Points, in no order, along strands that fork and pass close to each other.
Points whose rows are less than 87.3 apart are linked; no others are.
Z_352: [-1, -2, 36, -15, 3, 8, 3, 15, -11, 0, 36, 12, 2, -11, -1, -4, -35, -10, 44, 18, -8, 15, -31, 47, -5, -45, -9, -26, 4, 33]
Z_657: [-15, -5, 14, 23, -41, 2, 8, 9, 27, 0, -1, -17, -29, 16, 5, 0, 17, 24, -12, -21, 6, 1, -52, 9, 18, -27, 9, -23, 3, 19]
Z_722: [11, 2, 23, 29, -28, -35, -15, 24, 5, 43, 11, 6, 36, 16, 29, -4, -25, 23, 46, 51, 5, -23, 7, 28, 3, -43, 19, -11, 28, 25]
Z_102: [37, 16, 7, 29, -13, -32, -20, 18, 1, 37, -10, 1, 45, 28, 13, -13, -23, 20, 40, 53, -4, -24, 43, -12, 4, -29, 32, -15, 32, 6]
Z_207: [8, 1, 39, 6, -1, -32, -22, 11, 29, 35, 16, 3, -26, -25, -24, 21, 50, -11, -66, -12, 19, -15, -4, 6, -5, -18, -12, 1, -49, -19]
Z_863: [9, -14, -28, 45, -12, -10, -10, 0, 6, 6, -30, -18, 11, 48, 3, 15, 24, 18, -2, 15, 0, -17, 46, -18, 2, 26, 20, 28, 9, -24]
Z_184: [9, -23, 4, 2, 12, -6, -26, 2, 0, 35, -16, 6, 29, 11, 57, 38, -8, -21, -6, 33, 15, -24, 33, 28, -10, 10, -10, 37, -27, -55]
Z_510: [-11, -20, -5, -12, 15, 24, 3, 8, -4, 0, 12, 2, 8, -3, 28, 7, -24, -18, 26, 15, 8, 5, -14, 45, 5, -4, -13, 10, -22, 12]
Z_678: [-7, -24, -13, 40, -31, -8, -11, 18, 21, 26, -3, -12, 27, 25, 60, 10, -5, 25, 20, 29, 12, -21, 2, 33, 15, -13, 19, 19, 16, 5]
Z_655: [4, 20, 1, -45, 19, 4, 13, -43, -23, -38, -25, 19, -4, -19, -22, 5, -46, 11, 5, -26, 15, -7, 18, -36, -24, 72, -36, 15, 44, -9]
Z_370: [16, 7, 10, 37, -27, -39, -19, 32, 0, 33, 13, -2, 3, 21, -18, -24, 1, 14, 25, 37, -9, -10, 5, -10, 21, -56, 33, -40, 16, 29]
Z_210: [22, 1, -23, 4, 21, 18, -18, 2, -26, 5, -18, 7, 47, 12, 23, -3, -38, -20, 22, 38, -6, 0, 35, 0, 0, 22, 1, 14, -2, -42]
Z_896: [8, 9, 9, 27, -24, -34, 2, 19, -4, 19, -1, -11, -16, 28, -12, -37, -7, 21, 45, 19, -20, 6, -8, -6, 15, -64, 25, -43, 29, 48]
Z_10: [12, -17, -19, 5, 8, 15, -21, 20, -12, 25, 4, 11, 46, 13, 37, 4, -37, -21, 44, 58, -8, -10, 23, 34, 14, -8, 8, 10, -7, -20]
Z_771: [5, -16, 1, -34, 45, 18, -17, -16, -11, 4, -12, 15, 24, -32, 23, 20, -30, -50, -11, -1, 7, 13, 12, 5, -21, 39, -37, 21, -36, -60]
Z_696: [5, -5, -5, -10, 19, 14, 10, -14, -6, -9, -1, -2, 17, 5, 33, 19, -38, 3, 38, 26, 6, -5, 7, 31, -5, 15, -15, 17, 13, 14]
Z_601: [-6, -1, 19, 33, -40, -24, 1, 21, 12, 8, 10, -11, -37, 10, -22, -18, 19, 23, -8, -9, -11, 11, -48, -4, 28, -55, 18, -46, 1, 36]
Z_767: [-14, -28, -35, 17, -32, 21, 9, 4, 25, -7, -14, -21, -3, 38, 40, 3, 7, 21, 7, -1, -12, 0, -17, 4, 36, -8, 25, 0, -2, 13]
Z_62: [3, -26, -18, -26, 16, 25, 15, 4, -21, -19, 22, 1, 33, 13, 30, -8, -26, -17, 85, 21, -35, 28, 17, 42, 15, -35, 15, -4, 19, 46]
Z_847: [-20, -13, -4, -62, 30, 26, 11, -10, -28, -41, 3, 5, -13, -24, -28, 4, -21, -50, 5, -32, 1, 12, -19, 5, -9, 53, -31, -2, -20, -9]
Z_377: [18, -8, -3, 45, -37, -42, -41, 49, 5, 39, 31, -1, 6, 11, -30, -17, 24, 2, 2, 47, -13, -13, -4, 1, 19, -56, 30, -34, -5, 10]
Z_914: [24, 37, 47, -21, 3, -23, 31, -13, 3, -7, 1, 21, -13, -38, -32, -9, -22, 11, -11, 0, 20, -6, -2, -19, -9, -11, -16, -28, 18, 26]
Z_364: [-23, -3, 28, 26, -27, 4, 7, -4, 53, 25, -14, -11, -18, 7, 22, 33, 42, 25, -50, -37, 29, -17, -7, 0, -11, 19, -4, 38, 2, -22]
Z_616: [-10, 4, 29, 45, -48, -14, 1, 14, 52, 29, -2, -15, -18, 14, 2, 26, 50, 28, -49, -24, 11, -13, -1, -6, 4, 9, 9, 18, -3, -12]
Z_614: [-21, -39, -7, 8, 9, 9, -22, -12, 25, 12, -11, -12, -21, 3, 39, 40, 35, -14, -51, -19, 24, -9, -6, 22, -7, 23, -16, 45, -50, -49]
Z_818: [32, 20, 1, 43, -20, -36, -21, 17, 8, 32, -7, -13, 14, 42, -28, -10, 30, 21, -14, 35, -11, -18, 56, -27, 6, -6, 39, 2, 17, 2]
Z_516: [42, 39, -3, 23, 13, -24, -17, -7, -15, 7, -17, 15, 44, 8, -13, -11, 12, 8, -30, 18, -18, -10, 67, -44, -13, 20, 21, 15, 7, -55]
Z_92: [20, 20, 21, 5, -3, -25, 27, -25, 5, -3, -13, -8, 2, 22, 15, -6, -42, 48, 62, 17, -8, -6, 24, -10, -18, -14, 4, -12, 73, 59]
Z_953: [2, 27, 38, -45, 13, 1, 14, -1, -33, -30, 17, 23, -2, -34, -49, -31, -40, -18, 28, -9, -20, 38, -29, -10, -2, -14, -11, -43, 25, 21]
Z_146: [-20, -25, -24, 6, -22, 14, 15, 2, -1, -12, -7, -18, -9, 26, 24, -12, -4, 9, 31, -6, -17, 17, -13, 6, 24, -25, 14, -13, 6, 34]
Z_445: [-14, -26, -27, 14, -7, 15, -19, 17, 2, -15, 12, -18, -36, 2, -28, 7, 36, -26, -37, -13, -3, 11, -36, 7, 14, 3, -12, -15, -59, -12]
Z_991: [-32, 4, 19, -16, -7, 40, 26, -19, 16, -37, 24, -18, -35, -28, 36, 19, -13, 21, 16, -35, 13, 22, -49, 44, -19, -17, -16, 3, 32, 41]
Z_648: [30, 23, -8, 14, -2, -24, -12, 3, -8, -3, 1, -5, -19, 8, -66, -9, 23, -5, -39, -1, -2, -3, 10, -35, -4, 0, 10, -16, -9, 1]
Z_90: [-26, -27, 21, 10, 2, 4, -14, -15, 35, 30, -10, -14, -18, 4, 46, 40, 42, 12, -52, -30, 36, -11, 1, 19, -26, 21, -14, 53, -18, -44]
Z_392: [47, 39, -3, 30, -7, -30, -23, 11, -7, 20, -9, 9, 34, 17, -29, -16, 11, 13, -17, 35, -16, -18, 54, -39, 1, -13, 43, -6, 15, -19]
Z_913: [-20, -44, -22, -12, 26, 23, -13, -11, 13, 11, 3, -8, -6, -2, 58, 32, 9, -22, -29, -7, 25, -6, -5, 30, 6, 19, -23, 64, -48, -35]
Z_180: [17, 31, 49, -1, 0, -43, -10, 24, 30, 45, 11, 30, 2, -50, -19, 8, 41, 0, -58, 21, -4, -20, 39, 7, 7, -28, 8, -24, -23, -31]
Z_256: [-5, -27, -47, 34, -45, 14, -3, 2, 43, 0, -32, -31, -5, 54, 28, 7, 30, 28, -6, 10, -25, -15, 7, -17, 29, 12, 35, 11, 10, -3]
Z_69: [-35, -29, -1, -16, 3, 47, 1, 1, 21, -4, 15, -15, -30, -19, 33, 7, 14, -18, -21, -25, 20, 12, -54, 44, 8, -8, -13, 17, -40, -2]
Z_224: [23, 14, 33, -16, 35, -31, -30, -5, 6, 17, -3, 26, 18, -43, 7, 9, 13, -21, -51, -5, 6, 11, 37, -28, -24, 8, -26, -1, -50, -74]
Z_940: [-24, -33, -58, -20, 17, 18, 19, -33, -1, -35, -21, -7, -9, 11, 16, 33, 3, -6, -10, -26, 20, -8, 10, -20, 10, 67, -32, 53, -16, -22]
Z_564: [-9, 1, 33, 13, -15, 13, -5, 5, 35, 25, 16, -18, -4, -18, 60, 8, 2, 36, 19, 5, 41, -7, -29, 58, -26, -24, 1, 23, 35, 19]
Z_460: [-41, -19, 7, -24, -10, 18, 24, 5, -14, -33, 14, -11, -46, -16, -34, -1, 12, -24, -8, -50, -3, 32, -62, 15, 12, -10, -19, -28, -29, 26]
Z_609: [4, -2, -55, -22, 38, 29, -13, -16, -37, -22, -19, 0, 32, 7, -12, 0, -24, -48, -8, 1, -11, -1, 28, -20, -4, 52, 3, 28, -20, -48]
Z_140: [-24, -28, -16, -23, -12, 57, 8, 11, 21, -4, 36, -11, -4, -5, 63, 3, 5, -7, 7, -16, 7, 11, -47, 49, 21, -20, 1, 29, -24, 11]
Z_526: [-25, -24, -58, -21, 0, 27, 35, -44, 13, -36, -19, -3, 3, 16, 45, 21, -9, 39, 26, -15, 4, -5, 6, -19, 12, 51, -20, 44, 31, 22]
Z_773: [32, 25, 18, 10, 1, -15, -12, 20, -10, 23, 11, 26, 21, -16, -33, -34, -24, -2, 12, 36, -13, 7, 5, -21, 10, -39, 15, -40, 3, -6]
Z_263: [15, 22, 57, 4, -2, -18, 10, 1, 25, 38, 2, 6, 23, -10, 43, 26, -4, 36, 5, 14, 30, -27, 30, 29, -30, -8, -6, 32, 32, 6]
Z_336: [28, 58, 14, 5, 16, -31, 12, -9, -5, -6, -11, 26, 3, -53, -53, -17, 34, -3, -71, -4, -2, -1, 44, -37, -7, 7, 9, -29, -4, -30]
Z_988: [1, 20, 22, -26, 8, -3, 11, 8, -35, -7, 15, 11, -9, -6, -51, -33, -28, -16, 33, 1, -26, 32, -22, -11, 3, -45, 5, -50, 18, 30]
Z_703: [-26, -31, -7, 16, -20, 19, -31, 29, 18, 10, 25, -12, -35, -7, 0, 8, 39, -23, -41, -10, -1, 8, -61, 32, 19, -25, -1, -15, -61, -13]
Z_248: [-18, -1, 26, -27, 17, 4, 14, -12, 0, -11, 4, -2, -37, -24, -20, 16, -7, -16, -24, -32, 30, 2, -41, 10, -19, 14, -41, -3, -25, 7]
Z_6: [-4, -18, 27, 17, 0, -15, -19, 9, 15, 43, -4, -4, 17, 9, 45, 34, 19, 0, -14, 12, 27, -29, 19, 31, -18, 0, -2, 42, -13, -30]
Z_221: [8, -17, -13, 2, 4, 6, -19, 28, -15, 22, 16, 10, 44, 23, 27, -19, -43, -14, 69, 61, -19, 1, 13, 37, 16, -33, 21, -15, 8, 9]
Z_960: [-24, -8, 1, -20, 14, 10, 29, -41, 9, -25, -16, -1, -21, -13, 16, 37, -7, 21, -6, -31, 33, -16, -13, 4, -27, 53, -43, 39, 19, 7]
Z_562: [5, -8, -37, 13, -6, 4, -25, 7, -20, -25, 15, -23, -40, 17, -66, -9, 41, -23, -42, -9, -11, 21, -22, -15, 7, 10, -2, -25, -44, -5]
Z_110: [6, 1, 37, -27, 25, -4, -4, -15, 7, 10, -4, 6, -11, -23, -3, 22, -12, -20, -31, -15, 28, -7, -11, 3, -26, 13, -40, 8, -28, -21]
Z_658: [4, -1, -54, -6, 14, 17, -26, 6, -40, -25, 18, -14, -16, 26, -74, -17, 26, -45, -30, -6, -32, 19, -15, -12, 0, 13, 13, -23, -42, -6]
Z_667: [-8, 21, 38, 51, -44, -28, 19, 17, 42, 40, -3, -1, -7, 15, -1, 14, 41, 42, -36, -7, 4, -21, 35, -14, 15, 0, 19, 13, 20, 17]
Z_268: [13, 9, 42, -14, 15, -27, -9, -7, 18, 21, -2, 10, -10, -26, -12, 27, 22, -13, -56, -14, 17, -10, 22, -13, -20, 4, -26, 5, -42, -44]
Z_402: [-1, 1, 27, 12, -10, -8, -3, 17, 1, 21, 26, 10, 10, 2, 24, -4, -28, 13, 39, 34, 9, -6, -21, 48, -3, -48, -1, -20, 9, 28]
Z_853: [-2, 20, -28, 19, -14, -25, 14, -13, -2, -15, -35, -29, -50, 40, -33, -38, 26, 28, 16, -27, -33, -2, -6, -71, -9, -1, 27, -20, 49, 45]
Z_432: [-7, -17, -59, -16, 29, 22, 4, -19, -23, -27, -20, -8, 3, 18, -7, 17, -8, -26, -9, -5, 4, -8, 30, -20, 1, 56, -10, 42, -18, -33]
Z_399: [6, -13, -20, 35, -9, -11, -2, 3, 5, 16, -27, -14, 25, 39, 25, 14, -7, 20, 27, 29, 8, -19, 33, 1, 6, 9, 12, 14, 21, 0]
Z_502: [9, 33, -13, -5, 39, -6, -10, -22, -54, -23, -13, 26, 41, -18, -17, -50, -51, -9, 12, -8, -19, 16, 15, -40, -20, 45, 3, 0, 25, -12]
Z_474: [-31, -35, -14, -27, -2, 29, 12, 22, -26, -35, 20, -3, -20, -6, -38, -7, 30, -43, 13, -40, -25, 43, -39, 21, 24, -27, 0, -33, -39, 28]
Z_279: [-48, -20, -35, -32, -16, 27, 38, -38, 8, -53, -18, -3, -40, 7, 3, 8, 5, 21, -3, -52, 3, 6, -31, -20, 11, 46, -22, 9, 16, 22]
Z_33: [-11, -30, -43, 6, -46, 33, -11, 18, 32, 1, 10, -20, -1, 32, 51, 14, 15, -2, -12, 0, -18, -11, -29, 13, 50, -15, 26, 12, -28, -3]
Z_266: [-39, -27, 8, -3, -13, 31, -19, 18, 22, 14, 30, -7, -39, -23, 18, -1, 26, -17, -25, -22, 15, 9, -76, 49, 5, -39, -4, -8, -45, -4]
Z_257: [16, 31, -4, -18, 16, -14, 5, -28, -22, -21, -31, 14, 12, -9, -32, -9, -26, 5, -19, -21, 7, -11, 30, -60, -24, 51, -11, 11, 31, -24]
Z_645: [-24, -14, -19, -5, 1, -2, 28, -35, 16, -22, -35, -2, -13, 9, 2, 38, 9, 18, -10, -30, 27, -13, 3, -20, -12, 60, -33, 42, 13, -15]
Z_629: [34, 36, 24, 17, 6, -26, -1, 23, -4, 25, 5, 46, 15, -54, -35, -38, -2, 7, -15, 37, -4, -3, 15, -19, 10, -50, 15, -55, 1, -9]
Z_508: [29, 22, 9, 22, 22, -13, -32, 17, -21, 19, 5, 35, 50, -36, 1, -28, -22, -10, 4, 31, -8, 11, 30, -19, -11, -11, -7, -10, -17, -49]
Z_428: [1, 1, -33, 12, 4, 3, -23, 18, -34, 0, 11, -15, -16, 34, -47, -32, 13, -21, 16, 7, -36, 19, -13, -14, 8, -35, 31, -41, -8, 20]
Z_442: [1, 11, 2, -3, -4, -10, 9, 8, -26, 2, 1, -6, -10, 24, -16, -31, -23, -1, 56, 14, -27, 23, -6, 0, 9, -52, 16, -40, 25, 48]
Z_73: [23, 21, 24, 9, 40, -29, -26, 9, -11, 24, 10, 43, 31, -62, 3, -25, 1, -14, -24, 14, 3, 17, 36, -19, -17, -12, -22, -12, -37, -63]
Z_985: [31, 24, 32, 0, 5, -20, 19, -11, 1, 9, -21, 11, 25, -6, 4, 12, -20, 17, 2, 8, 20, -17, 33, -17, -15, 17, -15, 9, 20, -12]
Z_314: [-10, 6, -27, -49, 38, 27, -4, -8, -59, -39, -1, 11, 24, -5, -44, -34, -21, -46, 18, -28, -40, 19, -9, -15, -6, 28, 21, -17, 6, -1]
Z_654: [40, 54, -4, 6, 6, -27, -3, -13, -7, -8, -11, 13, -4, -14, -79, -20, 39, 0, -74, 1, -15, -6, 31, -47, -7, 11, 27, -20, 3, -15]
Z_231: [-11, -5, 38, 26, -30, -12, -9, 21, 29, 26, 16, -8, -27, -15, 4, 1, 31, 14, -27, -18, 26, -12, -47, 22, -1, -34, 4, -7, -10, 8]
Z_50: [3, 29, 18, -45, 18, 0, 8, -14, -35, -36, 1, 17, -13, -29, -55, -31, -35, -20, 3, -26, -6, 18, -20, -35, -5, 23, -15, -24, 19, 1]
Z_457: [-8, 5, -4, 16, -28, -14, 17, -15, 24, -26, -14, -23, -52, 10, -62, 5, 49, 22, -52, -44, 2, 2, -19, -56, 7, 35, -4, -10, 2, 9]
Z_529: [-4, -32, -43, 17, 5, 11, 7, -11, 14, -1, -19, -13, 20, 26, 56, 35, 3, 13, 5, 14, 13, -18, 26, 5, 16, 34, -7, 60, -8, -27]
Z_638: [-3, 2, 4, -44, 22, 8, 20, -36, -10, -34, -15, 8, -10, -19, 4, 29, -37, 7, 6, -18, 21, -13, 5, -8, -33, 63, -48, 25, 29, 3]
Z_817: [-1, 22, -22, -22, 37, 8, -14, -16, -63, -24, -5, 22, 39, -3, -36, -54, -38, -30, 18, -17, -55, 15, -6, -32, -10, 22, 28, -21, 15, 3]
Z_992: [-30, -5, 7, -17, -6, 3, 24, -9, -10, -35, 3, -14, -54, -10, -37, 1, 5, -9, -19, -48, 15, 9, -51, -12, 1, 13, -27, -19, -17, 21]
Z_471: [32, 23, -2, 21, 3, -13, -25, 17, -22, 22, -1, 15, 42, 12, -7, -34, -36, 0, 33, 46, -23, 2, 20, -18, 4, -30, 28, -28, 18, -10]
Z_371: [-5, -23, -48, 2, 10, 23, -19, 26, -34, -9, 23, -11, 0, 25, -42, -24, 24, -41, 21, 7, -42, 23, -9, 9, 22, -30, 38, -32, -37, 10]
Z_663: [0, -23, -16, -13, 7, 16, -3, 21, -25, 2, 18, 7, 36, 21, 6, -24, -28, -26, 76, 33, -37, 18, 8, 35, 18, -45, 24, -23, 9, 23]
Z_964: [10, -30, -32, 0, 23, 12, -11, -5, -8, 15, -16, -3, 31, 17, 57, 36, -16, -17, 9, 31, 15, -22, 39, 22, 7, 31, -15, 60, -23, -42]
Z_783: [-25, 1, 27, -15, -19, 43, 10, -7, 34, -14, 19, -19, -43, -24, 38, 5, 5, 18, -2, -26, 34, 17, -67, 46, -19, -21, -14, -2, 19, 15]
Z_610: [29, -1, -9, 30, -20, -26, -45, 36, -3, 25, 21, 1, -3, 11, -40, -10, 24, -12, -16, 38, -8, -7, 2, -3, 11, -30, 14, -28, -26, -12]
Z_459: [-18, 1, 38, -4, -30, 29, -6, 10, 54, 23, 15, -26, -30, -16, 54, 2, 18, 30, -5, -11, 48, 1, -49, 50, -19, -25, 1, 14, 32, 2]
Z_633: [-17, 7, -1, -58, 17, 13, 8, -15, -38, -46, -1, 8, -27, -10, -44, -9, -30, -26, 8, -39, 4, 12, -13, -15, -7, 46, -23, -12, 12, 6]
Z_770: [-27, -12, -10, -22, 6, 38, 35, -30, 5, -47, 17, -9, -20, -17, 42, 24, -23, 20, 25, -24, 4, 14, -23, 35, -12, 13, -19, 20, 30, 42]
Z_692: [19, 7, 12, 2, 3, -5, 12, -10, -4, 0, -9, -3, 23, 12, 30, 6, -49, 27, 55, 30, 1, -5, 16, 18, -12, -5, -7, -7, 45, 32]
Z_704: [-25, -24, -12, -19, -18, 23, 27, -1, -13, -29, 2, -9, -9, 10, 3, -19, -1, -4, 47, -22, -35, 41, -16, 19, 18, -37, 8, -22, 9, 59]
Z_642: [-43, -16, -16, -18, -21, 19, 28, -17, 7, -44, -16, -12, -49, 2, -15, 9, 15, 8, -25, -55, 5, 7, -45, -19, 8, 27, -19, -7, -9, 11]
Z_819: [-14, -32, -39, -7, -27, 49, 1, 10, 28, 2, 26, -16, 18, 17, 84, 11, 0, 7, 8, 1, 2, -7, -26, 29, 40, -10, 12, 49, -24, 2]
Z_420: [10, 14, 40, 13, -13, -25, 11, 14, 4, 13, 20, 9, -23, -12, -30, -10, -3, 14, 3, 6, 11, 2, -34, 8, 15, -50, 5, -39, 3, 38]
Z_831: [-3, -8, -1, -38, 38, 22, -11, -1, -13, -9, 1, 9, 8, -32, -17, 5, -20, -58, -13, -10, -1, 14, -11, 2, -13, 36, -33, -5, -44, -41]
Z_162: [14, 31, 72, -2, -3, -26, 4, 9, 34, 44, 20, 15, 12, -32, 24, 7, -2, 29, -2, 20, 32, -28, 10, 35, -22, -41, -2, 6, 24, 17]
Z_624: [-17, -27, -49, -8, 2, 32, 27, -32, 22, -15, -9, -9, 10, 11, 66, 38, -2, 31, 10, -6, 14, -10, 0, 8, 12, 40, -20, 69, 5, -7]
Z_269: [19, 19, -16, 22, 36, 6, -30, 4, -42, 8, -2, 27, 63, -12, 2, -35, -38, -25, 23, 26, -18, 19, 25, -15, -12, 11, 7, -4, -6, -41]
Z_511: [27, 45, 27, -14, 9, -26, 26, -7, -1, -6, -18, 21, -3, -44, -49, -13, 2, 3, -36, -3, 15, -8, 20, -38, -2, 1, -1, -33, 11, -2]
Z_695: [-1, -6, 30, 27, -18, -28, -30, 27, 24, 30, 21, 0, -24, -16, -21, 12, 42, -2, -41, -1, 18, -12, -29, 16, 6, -32, -7, -12, -39, -4]
Z_118: [-22, -36, -27, -27, 10, 34, 16, 10, -19, -30, 19, -2, -6, -2, -9, -1, 10, -37, 19, -19, -7, 24, -24, 17, 26, -8, 2, -5, -39, 17]
Z_37: [-5, -15, -42, 47, -29, 1, 5, -11, 33, -1, -42, -21, -2, 56, 1, 16, 41, 33, -14, 2, -19, -10, 32, -40, 8, 41, 18, 25, 23, -14]
Z_265: [27, 21, 34, 14, -4, -23, 20, -7, 12, 26, -21, 7, 39, 17, 32, 30, -23, 43, 22, 23, 14, -27, 54, 0, -21, 13, -7, 25, 44, -2]
Z_561: [28, 0, -13, 48, -33, -33, -40, 28, 7, 19, 4, -17, 4, 37, -31, -3, 52, 8, -31, 34, -8, -7, 27, -8, 5, -2, 24, -2, -12, -9]
Z_226: [29, 34, 28, -15, 22, -15, 12, -22, -16, -10, -20, 24, 37, -43, 18, -6, -38, 16, 5, 2, 13, 1, 38, -29, -31, 42, -33, 13, 23, -27]
Z_247: [-12, -46, -35, -16, 6, 27, -6, 36, -29, -11, 30, 4, 15, 9, -23, -20, 25, -43, 46, -4, -41, 33, -11, 26, 34, -55, 31, -23, -35, 19]
Z_170: [30, 36, -9, 4, 17, -15, -14, -15, -22, -11, -20, 13, 25, -9, -26, -5, 1, -9, -40, -6, -3, -4, 38, -51, -22, 37, 0, 12, -5, -55]
Z_159: [-15, -35, -12, -38, 44, 27, -8, -20, 0, 6, 1, -3, 3, -14, 36, 34, -15, -38, -16, -4, 20, 2, 4, 29, -8, 29, -37, 49, -48, -35]
Z_795: [22, 29, -1, -1, 30, -3, -2, -24, -40, -15, -16, 22, 54, -25, 7, -33, -55, 6, 30, 13, 0, 14, 33, -37, -26, 37, -14, 4, 39, -16]
Z_485: [15, 15, -13, 14, 0, -13, -10, 3, -17, -4, -5, -16, -19, 24, -54, -25, 8, -4, 4, 3, -13, 5, -3, -31, 1, -14, 21, -30, 3, 20]
Z_300: [10, 8, 9, 28, -18, -31, 29, -11, 19, 7, -27, -15, -6, 39, 15, -19, -12, 52, 48, 8, -10, -4, 16, -21, -3, -16, 18, -11, 60, 53]
Z_849: [-9, -22, -26, -6, 17, 24, 2, 7, -10, -11, 0, -9, -2, 9, 1, 8, -6, -26, 6, 4, 6, 0, -1, 12, 10, 14, -9, 7, -29, -6]
Z_891: [-10, -9, 10, 28, -31, 3, -4, 15, 28, 32, 14, -14, 20, 5, 76, 3, -6, 35, 27, 24, 28, -16, -20, 54, -6, -27, 18, 21, 39, 17]
Z_904: [-4, -13, 23, -31, 26, 26, 4, 8, -10, -4, 29, 12, 14, -20, 16, 9, -29, -28, 43, 16, -7, 14, -26, 57, -8, -13, -16, -11, -12, 14]
Z_987: [-10, 35, 50, 34, -25, -42, 18, 20, 35, 46, 8, 6, -7, 6, 4, 28, 45, 25, -45, 7, 1, -32, 69, -1, 6, 1, 11, 21, 0, -6]
Z_423: [-11, -4, -47, -35, 31, 31, -15, -5, -48, -38, 9, -1, 7, 8, -54, -21, 1, -58, -4, -25, -37, 12, -7, -11, 3, 24, 25, -12, -22, -10]
Z_41: [4, 15, -4, 33, -21, -34, 24, -10, 17, 5, -34, -24, -33, 41, -12, -32, 16, 41, 31, -10, -24, -5, 5, -53, -1, -13, 31, -18, 54, 45]
Z_861: [7, 28, 48, -14, -3, -16, 30, -9, 1, -14, 14, 6, -28, -18, -21, -1, -24, 13, 9, -5, 20, 6, -29, 7, -5, -28, -17, -28, 20, 47]
Z_79: [-19, -15, 9, -47, 33, 41, 25, -27, -10, -46, 30, 0, -8, -42, 28, 34, -35, -17, 40, -26, -5, 15, -18, 45, -19, 18, -25, 14, 21, 42]
Z_129: [-12, 13, -15, 12, -23, -22, 16, -18, 12, -25, -24, -23, -56, 25, -55, -22, 40, 31, -27, -41, -12, 3, -15, -69, -2, 19, 18, -19, 29, 34]
Z_976: [-35, -23, -57, -46, -9, 26, 37, -46, 5, -54, -16, 2, -23, 16, 26, 3, -3, 24, 26, -42, -11, 5, -3, -30, 15, 50, -15, 22, 36, 39]
Z_44: [23, 44, 41, 10, 5, -34, 3, 24, 19, 32, -4, 42, 22, -59, -19, -15, 24, 10, -36, 35, -5, -15, 39, -3, 5, -34, 11, -41, -10, -27]
Z_357: [-3, 13, 49, 20, -13, -35, -8, 20, 26, 52, 5, 3, 8, 4, 23, 28, 35, 13, -30, 6, 19, -35, 38, 13, -6, -10, 2, 30, -5, -17]

A fork is a point with three links, a tip a point with one. Leave the first point through the second and follow the links. Name the first fork or tip that comes.
Z_247 / Z_371 -> Z_268
Z_140 / Z_69 -> Z_162
Z_459 / Z_564 -> Z_767
Z_863 / Z_399 -> Z_79
Z_180 / Z_44 -> Z_510
Z_818 / Z_392 -> Z_609
Z_633 / Z_847 -> Z_992
Z_914 / Z_511 -> Z_247
Z_73 / Z_508 -> Z_62

A fork is a point with three links. Follow the links from the first point to the second and name the forks in between, in order.
Z_146 / Z_562 -> Z_767
Z_853 / Z_601 -> Z_510, Z_992, Z_268
Z_992 / Z_269 -> Z_268
Z_420 / Z_696 -> Z_268, Z_992, Z_510
Z_976 / Z_511 -> Z_992, Z_268
Z_231 / Z_460 -> Z_268, Z_992
Z_849 / Z_771 -> Z_992
Z_44 / Z_853 -> Z_510
Z_6 / Z_629 -> Z_992, Z_510
